Each row is a point on a landscape with many valleys, with its height.
A ball rolls from a point to the lowest of its 6 nearest points, and stops where none of them is lower. Distance is the straight distance between rows; heights are no part of it.
z671 height 441: [51  3  1 64 -5  2 11  4]
z528 height 388: [-34 -45 -15 -35   4   5  -1 -10]
z10 height 452: [ 59 -13   2  79 -14  -2  -2   3]
z134 height 540: [ 56  78   7  43   2  -2 -17  28]
z74 height 99: [ 16 -67  -9  16  32 -45  17  15]
z597 height 527: [ 15 -14  -3  16  12   5  33   9]
z123 height 778: [39 32  8 44  2  4 16 17]
z398 height 575: [12 43  2 18 13 16 25 21]
z856 height 281: [-29 -66 -12 -26  14 -43 -20  -7]
z284 height 152: [-37  -6 -18 -27  -3  39   7   1]
z465 height 793: [-41 -15  -1 -32 -20  16 -22 -28]
z991 height 589: [47 54 19 41 -6 -4  2  7]
z249 height 114: [25 91  3  2 15 -2 -5 32]
z929 height 511: [-44 -46 -38 -39  -2  58 -40 -17]
z482 height 65: [ -9  77  -5 -21   9  21  -3  30]
z171 height 348: [-39  29 -15 -35  -6  53 -14   6]
z247 height 782: [ 24  14  21  28 -11 -11  15  -8]
z838 height 89: [-21  76   3 -35  -8  15 -29   3]
z775 height 104: [ -2 -64 -10  -4  28 -53   3   6]
z766 height 328: [  5 -51  12   2   1 -53   2 -20]
z845 height 433: [-36 -70 -27 -31  41 -42 -21  13]
z13 height 618: [ 36 -22  18  45 -10 -26   9 -11]
z102 height 211: [ 26 -45   4  21  14 -25  20  -3]
z261 height 164: [-31  32  -3 -30 -12  38 -10  -4]
z478 height 457: [-39 -56 -14 -35  -2   4 -24 -20]
z393 height 531: [-45 -66 -33 -41  12  20 -29 -11]
z14 height 341: [22 71 15 10 -5 -6  0 15]
z62 height 428: [16 62 14 12  4  7 11 12]
z971 height 46: [ 33 -17  11  31  -7 -26  16 -12]
z666 height 317: [-13  59  14 -24 -11   5  -7  -4]
z374 height 486: [ 10 -45  13  12  -1 -33  13 -16]
z988 height 717: [-25 -26   6 -24 -15  -6  -5 -23]
z85 height 576: [-19 -39   1 -26  -5 -12  -4 -20]
z352 height 25: [ -9  64   6 -24  -3  18  -4  16]
z801 height 596: [-22   6  20 -18 -26   0  -7 -18]
z547 height 318: [ 44 -37   0  53   7  -7  20   6]
z940 height 553: [-4 -6 -2 -2  4 15 28  6]
z403 height 119: [-41  52  -5 -41 -20  44 -43 -10]
z871 height 418: [-14 -20  -2 -12   3   0  22  -5]
z735 height 108: [ 20  97   0 -16  14  -8 -16  37]
z339 height 585: [-10 -16  25 -10 -23 -17   2 -22]
z269 height 569: [ 52  29  17  59 -13  -2  -1  -1]
z215 height 442: [ 22 -10   6  27   4   0  27   6]
z976 height 446: [-25  17   8 -23 -17  17   5  -9]
z469 height 245: [-43  10 -12 -41 -16  62 -42 -17]
z228 height 548: [-14   5 -11  -4   9  24  34   9]
z378 height 68: [ -1 -52   0   0  10 -37   9  -8]
z448 height 313: [-20 -46  -9 -19   4 -16   4  -7]
z790 height 456: [ -7 -37  15 -11 -16 -29   0 -24]
z798 height 568: [58 40  5 68 -8 10 -6 10]
z563 height 491: [-42 -37 -23 -30   0  25   0  -4]
z520 height 422: [ 15 -10   8  20  -1  -7  23  -4]
z997 height 56: [-20  71  -1 -31  -8  19 -19   9]
z514 height 149: [ 34 -66 -16  35  34 -31  18  18]

Where does a ball stop that starts at each point below?
z393 => z378
z261 => z352
z478 => z378
z398 => z352
z528 => z378
z940 => z378
z123 => z971

For each start below, name every point that the ball comes to, in order.
z597 => z102 > z971
z85 => z448 > z378
z988 => z448 > z378
z269 => z671 > z547 > z971
z339 => z871 > z448 > z378
z134 => z249 > z352
